Each row is a point on a landscape with many valleys, with its height.
A ball rolls from a point to whichever of its 2 nearest points has the largest drop for the distance, and stops where none of them is lower. Distance is the straight distance between rows; heights are no part of it.
Q_318: [156 169 176 106 134 163 135 151 135 106 106  88 127 158 127 103 139  98
 126  94 104 115 106 158 183 143  80 123]  (h 20.9)
Q_142: [106 119  77 137 121 154 124 143 143 131 124 125  92 124 172 100 119 147
 147 138 109 163 157 120 123 116 131 113]  (h 22.7)
Q_526: [107  82 135 104 160 135 180 109 159 149 122 191 136 193 153 173 121 105
 150 161 122 148 120  89 105 145 136 112]  (h 41.1)
Q_712: [159 142 131 129 156  97 104 119 121 111 131  80  80 163 124  68  87 171
 152  83 107 112 102 125 124 119  41 107]  (h 55.5)
Q_539: [ 86  95 150 150 212 146  86  86 130 133 159 158 161 130 180 148  82  99
 174 139  90 155 156 119 120 105 181 111]  (h 57.9)
Q_90: [ 66 105 147 165 193 146  99 114 122 139 168 166 128 145 154 117  62 116
 156 160  84 157 137 123 120 142 124 123]  (h 53.2)
Q_713: [109 144 134 127 108 159 118 135 156 121 111  66 126 143 175 130 146  98
 142 115 131 114 130 177 148 135 137 121]  (h 66.3)
Q_382: [122 110 126 101  99  74 168 143 129 175 139 168 125 120  86 141 133 158
 104 142 170 127  81  93 125 140 126 165]  (h 31.9)
Q_822: [166 165 119 131 121 140 160 133 134 126 113 135 118 146 122 172 147 123
 101 118 115 138 110 114 145 135 114 147]  (h 31.8)
Q_884: [120 130 181 130 131 103 112 162 115  90 128  92 163  67 105  59 100 138
 101 158 132 112 137 142 130 158  91 138]  (h 51.8)
Q_877: [166 105 126 114  45 155 182 153 132 140  99 129 104 149  78 107 157 101
 165  80 144  99  98 174 149  81 143 107]  (h 45.3)
Q_187: [158 111 115  97 106 111 184 156 108 147 154 164  90 138  19 128 149 160
  99 102 139  92 124  86 163 106  79 134]  (h 59.5)
Q_610: [142 123  76 123  91  94 144 126 100 162 138 185 100 124  34 146 118 132
 114 137 133 121  92 108 148  73 152 158]  (h 39.2)
Q_15: [103 139 167 115 152 164 137 160 133  77 103 104 137 144 122  95 125  85
 104 121  78 135 147 144 158 160  90 113]  (h 14.0)
Q_199: [145  98 130  64 185 145 121  91 166 129  90 190 165 150 157 158 129 124
 161 138 113 157 151  97 144 118 204  93]  (h 23.5)
Q_293: [130 119 103 102 103  85 153 102 112 177 117 173 145 146  88 169 112 119
 134 190 154 109  68 116 116  76 188 143]  (h 25.0)
Q_971: [ 92  77 152 154 187 143  71  92 141 137 137 110 177 106 196 156 115 109
 163 111 119 129 169 139  98 133 198 103]  (h 62.3)
Q_500: [133 122 127 114  28 138 148 149 143 163 109 118 137  95 126  97 167 136
 161  91 183 128  99 185 130 112 174 129]  (h 47.4)
Q_785: [148 127 170 115  89 121 139 172 130 114 124  86 163  76 138  72 110 141
 128 135 162 111 122 172 147 164 109 149]  (h 46.7)
Q_34: [ 79 179 122 130 127 144  86 167 111 109 145  84 148  77 151  67 164 145
  97 131 117 129 132 164 162 123 114  96]  (h 53.1)
Q_693: [155 182 154 137 155 138 130 124 122 100 106 122 113 168 112 137 120 109
 102 122  85 127  99 127 160 145  79 144]  (h 26.4)
Q_21: [165 116  60 145  81 120 132 135  96 149 158 144  71 112  39 149 160 151
 116  91 145  94 165 108 136  84 120 132]  (h 19.6)
Q_578: [104 101 148 107 163 130  91 119 146 153 115 137 173  94 131 160  82 131
 132 151 137 142  91 134 140 147 191 142]  (h 43.2)
Q_702: [106 109 110  91 202 140 117  89 131 111 118 198 165 137 161 131  93 131
 137 180 109 155 131  97 132 135 175 101]  (h 30.2)
Q_345: [181 130 114 129  82 100 170 103 114 131 122 137 142 117 101 199 138 143
  97 130 186 104 124 122 111 141 140 171]  (h 83.5)
Q_93: [147  98 144 120 131 106 185 143 116 157 148 152  79 181  73 149 130 157
 111 122 135 102 117  78 132 128  56 120]  (h 56.2)
Q_854: [150 172 104 148 132 121  84 109 118 129 139  68  59 158 153 103 137 151
 141  86 121  98 102 141 135  95  73 102]  (h 59.3)
Q_593: [102 112 134 130 169 165 111 129 160 184 127 174 127 143 148 162 141 132
 163 102  92 179 116  93 130 122 162 121]  (h 44.5)
Q_812: [115  91 167 133 169 115 103  84 160 127 112 123 187 129 178 186  96 108
 159 150 144 127 152 127  87 151 189 136]  (h 66.4)
Q_388: [ 93 143 122 151 119 157 107 149 157 189 131 122  95 141 161 146 169 135
 156  93 106 157 122 114 123 100 145 118]  (h 38.3)
Q_851: [ 94 147 120 144 195 139 109  75 109  88 131 187 161 149 145 127  92  95
 124 199  86 152 145 107  89 133 140 119]  (h 37.0)
Q_79: [ 58  95 172 140 186 113  99 146  94 102 140 140 176  73 103  86 102 129
  81 148 113 143 129 111 102 159 125 120]  (h 56.5)
Q_519: [189 135 142  96  82 173 187 159 133 117 105 120 122 150 122 114 141 106
 139  93 153 117 101 169 165 134 124 135]  (h 49.5)
Q_99: [119 117 166 159 145 104 117 163 130 116 146 117 108 123 146  64 110 154
 138 153 118 123 162 100  92 157  47 119]  (h 62.2)
Q_574: [135 101 122 109  96 135 133 108 167 141  86 109 158 124 166 155 132 125
 166 122 146 142 148 151 109 126 198 128]  (h 73.3)
Q_409: [119 159  54 149  92 135 118 132 134 127 135 116 100 108 181 118 177 161
 121 125 139 143 154 134 111 111 131 110]  (h 31.7)
Q_347: [180 150 105 160 110 124  94  96 118  83 109  70  99 113 148 116  92 121
 136 145 141  97 128 155 111 117 117 133]  (h 75.6)
Q_148: [109 104 109  97 133 104 123 106 132 167 119 161 146 119 126 140  80 140
 141 196 155 136  78 118 118 123 181 149]  (h 35.5)
Q_852: [139 150 129  92  95 153 178 171 152 147 114 127 148 126 135 131 203 149
 112  80 128 154 136 124 151 147 126 128]  (h 22.8)
Q_548: [184 135  75 143 117 126 164 122 102  91 127 123  61 148 121 123 131 151
 107 111 124 114 157 109 123 114  71 114]  (h 65.3)
Q_486: [162 158 129 132  95 145 126 123 138 137 119  63  78 156 144 134 147 115
 147  93 140  98  97 160 154 102 116 119]  (h 63.0)
Q_647: [ 99 151 112 113  74 152 103 152 141 166 134  95 133  77 152  90 152 147
 150 116 161 139  93 180 156 114 172 125]  (h 54.0)
Q_105: [105 113 138 146 165 104 119 135 134 186 187 184 129 108 148 135 119 162
 138 147 132 164 105  75  94 168 105 147]  (h 91.8)
Q_206: [139 133 130 174 140 120  99  83 132  74 108  86 106 144 162 118  79  95
 161 171 119 101 169 137  89 110 127 132]  (h 73.2)
Q_825: [192 141 110 134 102  99 126 105 113 108 120 105 114 107 121 137  78 127
 119 166 173 103  92 149 127 130 127 165]  (h 78.1)
Q_76: [117 169 107 151 179 125 110 101 107 129 140 186 125 152 140 145  96 131
 105 185  91 158 111  98 120 137 115 146]  (h 42.5)
Q_848: [124 147 121 158 178 138 102  98 129 174 157 187 126 151 157 177 101 126
 156 151  94 176 114  96 112 107 147 141]  (h 47.5)
Q_608: [104 149  63 129 117 152  88 117 137 119 125 110 152  69 190 113 167 161
 122 119 141 143 150 150 120 137 177 106]  (h 39.9)
Q_764: [169 121 128 151 100  61 113 168 103 190 177 119  83 121  70 141 151 173
 124  90 154 107 131  85 126 103  85 148]  (h 76.2)
Q_20: [189 133 108 100 114  55 146 143  95 129 172 129 101 119  70  97 118 165
  97 113 168 101 104 102 161 122  70 160]  (h 70.4)
Q_120: [157 159 109 118  59 165 161 120 137 138 109 110 137 152 145 169 199 113
 133  90 154 127 122 174 139 118 162 125]  (h 24.1)
Q_429: [ 68 117 163 130 170 136 132 139 128 130 129 153 123 156 129  96  61 125
 118 171  90 143 111 124 149 158  97 129]  (h 48.7)
Q_351: [ 72 121 161 128 169 165 121 144 109  58 103 131 154 112  85  91 134  86
  87 132  83 152 163 119 110 155 116 101]  (h 13.9)
Q_562: [140 118 153 158 127  90 138 155 139 165 157 143 119 121 140 150 132 162
 120 129 153 135 135  84  90 162  82 151]  (h 89.8)
Q_728: [169 166  96 121 115 106 120 123 101 158 136 151  90 128  81 133  89 139
 110 138 131 142  74 126 174  96 121 171]  (h 44.7)
Q_769: [190 148 101 114  99 116 136 140 102 150 136 120  66 135  69 109 116 155
 131  89 131 116  85 133 175  83  99 141]  (h 48.5)
Q_707: [ 69 119 138 166 183 168  98 132 109  88 141 149 139 104 135  91 125 113
 120 132  77 161 171 107  89 151 112 108]  (h 23.1)
Q_844: [150 126 106 129 130  53 118 139  92 175 180 155  76 144  80 136 108 162
 102 141 156 116  97  88 140 129  81 158]  (h 73.1)
Q_573: [ 71  97 152  98 147 156 103 167 151 159 123 100 166  96 155 119 135 137
 135  92 116 151 131 148 159 152 160 104]  (h 45.2)
Q_62: [100 130 106 147 161 135  98 142 131 111 137 136 146  72 151 107 128 148
 111 135 114 154 148 106 101 165 128 130]  (h 31.6)
Q_124: [156 157 158 157 103  93 123 156 138 141 136  98 145 106 151 134 177 171
  99 116 146 121 155 108  96 165  78 147]  (h 87.8)
Q_228: [169 125 126 118  54 115 145 153 132 143 130  99 122  84 134  94 131 156
 135 112 181 114 112 160 131 129 130 150]  (h 40.2)
Q_577: [166 130 119 143 125  77 126 139 115  80 133 123  96 108 116  67 126 158
 111 142 139 111 150  97  88 162  42 130]  (h 65.2)
Q_261: [151 102 103 124  66 145 191 147 120 138 109 166 120 122  45 147 163 123
 131  92 135 112 124 133 141  85 155 125]  (h 39.7)
Q_699: [191 132 127 103 127  63 145 162 119 101 147 116 125 116 105  48 143 179
 111 131 137 113 134  98 153 130  38 149]  (h 67.9)
Q_978: [133 151 138 104 142 165 139 141 138  75  93 127 184 113 127 136 145  82
  99 126 107 148 133 156 148 179 132 127]  (h 4.7)
Q_266: [106 115 117 107 131  87 160 136 120 136 136 161 118 135 130 116 103 149
  99 185 144 119  95 100 119 168  95 155]  (h 39.5)
Q_253: [129  94 126  88 107 117 190 130 150 151 100 169 148 134 107 159 131 133
 121 148 160 135  91 111 130 149 159 143]  (h 23.0)
Q_61: [110 138 165  96 149 109 150 149 125 111 121 142 134 145 110  74  95 137
  93 180 112 120  96 112 149 170  61 131]  (h 44.6)
Q_765: [ 64 136 167 138 129 149  96 142  88  65 127  61 140 102 107  55 155  87
  92 117 113 117 153 179 126 114 122  81]  (h 62.8)
Q_220: [123 174 125 114 180 127 120  83 124  82 104 160 166 169 145 154  83  85
 135 195  80 147 148 123 141 100 160 126]  (h 37.5)
Q_40: [ 75 147 110 108 129 152  89 146 125 117 144 104 178  59 172  90 179 159
  95  95 142 139 132 166 156 144 166  84]  (h 47.1)
Q_322: [154 119 128 100 136 150 137  95 167 152  92 165 162 157 156 196 175 122
 165  96 122 158 159 104 112 105 203 109]  (h 30.6)
Q_459: [162 175 119 107  99 174 151 142 135 113 111 119 170 108 157 138 184 119
 109  96 134 142 123 166 149 163 140 138]  (h 14.7)
Q_846: [ 83 139 178 146 160  87  76 137  92 105 148 122 143  96  86  76  83 128
  87 185 128 114 109 120 105 159  86 146]  (h 56.9)
Q_737: [114 128 146 180 177 133 121  80 133  87 156 144 133 159 192 146 113  72
 195 162  82 131 189 113  79 114 134 133]  (h 75.8)
Q_475: [126 124 137 166 144 115  91 132 121 131 145 107  65 145 147  78  74 153
 152 131 105 126 135 120 115 136  67 125]  (h 59.0)
Q_119: [117  91 147 108 168 144 163 102 172 100 112 154 156 182 178 172 118  76
 165 150 102 140 175 110 105 146 140 125]  (h 36.6)
Q_820: [ 76 118 160 190 185 150  76  83 102  78 149 115 142 137 152 125 119  55
 160 140  78 124 193 137  78 105 155 126]  (h 72.8)
Q_189: [118  83 153 150 136 124 161 103 148 182 142 175 118 184 131 193 119 104
 175 148 126 140 117  88  91 100 151 130]  (h 46.4)
Q_108: [125 138 108 153 122 136 123 149 131 176 143 135  59 151 132 123 125 151
 145 113 101 153 125 100 134 100 102 131]  (h 31.2)
Q_828: [111 136 134 113 125 131 122 167 148 151 120 119 146  81 141 118 130 157
 121 121 125 155 121 125 145 148 138 150]  (h 39.1)
Q_601: [ 72 139 114 123 114 151  97 101 157  96 124  84 167 132 197 138 172  98
 130 116 144 116 156 192 133 142 171  94]  (h 69.5)
Q_28: [127  84 170 155 116 121 170 141 150 180 137 144  84 185 100 179 130 126
 145 115 140 117 116  92 100 125  95 131]  (h 52.0)
Q_888: [ 58 162 158 130 124 149  85 153 123  94 153  68 153 115 152  87 158  96
 101 114 130 109 115 204 177 117 126  76]  (h 58.1)
Q_845: [147 106 139  83 163 148  95  97 150 120  98 131 201  94 148 163 107 113
 135 127 137 144 132 151 156 133 226 121]  (h 48.8)
Q_870: [173 148 133 135  85 113 162 124 132 124 114 121 163 107 140 169 172 156
  90  98 161 132 141 125 102 181 114 163]  (h 85.8)
Q_868: [123 142 140 134 165 149 128 102 145  72  97 116 144 170 162 157 113  61
 146 147  82 129 162 137 125 127 138 142]  (h 31.5)
Q_291: [ 87 146 157 152 146 156  73 103  98  55 115  52 101 131  98  59 129  83
 129 116 107  86 151 165 108 117 107 102]  (h 66.5)
Q_867: [166 127  81 137  47 114 141 136 108 156 143 112  92  98  90 132 163 160
 122  93 176 105 141 138 121  95 139 144]  (h 30.4)
Q_140: [193 116  90 130 102  79 139  95  95 134 147 130  96 134  79 184 101 139
 103 151 188  79 109 123 117 108 124 154]  (h 80.9)
Q_310: [156 144  77 133  59 169 172 129 119 137 118 127 101 151  96 162 202 126
 128  88 144 109 137 147 144  71 151  98]  (h 32.4)
Q_127: [ 60  77 168 131 169 136 104 159 117 114 123  92 173  87 141 104 102 113
 100 107 105 145 139 151 126 151 154  98]  (h 50.8)
Q_614: [127  97 133 140 126 119 130 105 156 116 107 106 132 135 179 154  82 113
 174 169 140 131 162 127  94 119 164 135]  (h 69.9)
Q_274: [156 123 115  96 101 117 182 116 117 142 113 161 117 161  84 157 103 112
 116 171 154 114  67 134 157 107 148 148]  (h 13.1)
Q_309: [186 134 108 112  93 127 186 154 112 125 139 120  88 138  84 120 170 160
 101  79 144 100 144 107 157 113  74 122]  (h 62.4)
Q_763: [119 125 156 107 146 162  93 129 138 123 115  88 201 102 150 162 123  77
 120  97 120 135 119 194 158 149 187 124]  (h 53.7)
Q_565: [133 109  63 142  87 104 140 130 107 150 145 199 123 100   4 169 158 130
 117 115 136  88 156  96 121  88 157 138]  (h 30.5)
Q_364: [ 90 117 126 105  86 148 110 112 170 156 109 103 163 124 185 142 179 141
 151  88 158 140 138 170 120 151 184 104]  (h 73.0)
Q_603: [153 124 108 128 118 146 177 117 143 149 109 163 129 156 121 200 167 128
 126 109 125 146 145  99 115 109 152 130]  (h 37.2)
Q_25: [ 70 116 146 172 150 152  89 106 119  63 120  70 110 144 162  95 138  69
 147 131 100  91 178 161  91 122 127 110]  (h 69.6)
Q_207: [175 138 136 113 144  94 127 127 114 142 135 120  73 167  85  96  72 175
 133 100 120 119  76 116 161 111  64 130]  (h 52.2)

For each start below, name the point where the ball stops.
Q_309 -> Q_868
Q_25 -> Q_142
Q_539 -> Q_274
Q_345 -> Q_274
Q_764 -> Q_21
Q_79 -> Q_351

Call two points neighbours if one is among the 2 nearest of the other. Go from one point of each pair to the other, from neighbour to neighbour, staying as low as possible. Name the highest point that can't be avoided.
Q_142 / Q_351 -> Q_848
Q_351 / Q_851 -> Q_603
Q_868 / Q_851 -> Q_220
Q_351 / Q_978 -> Q_15
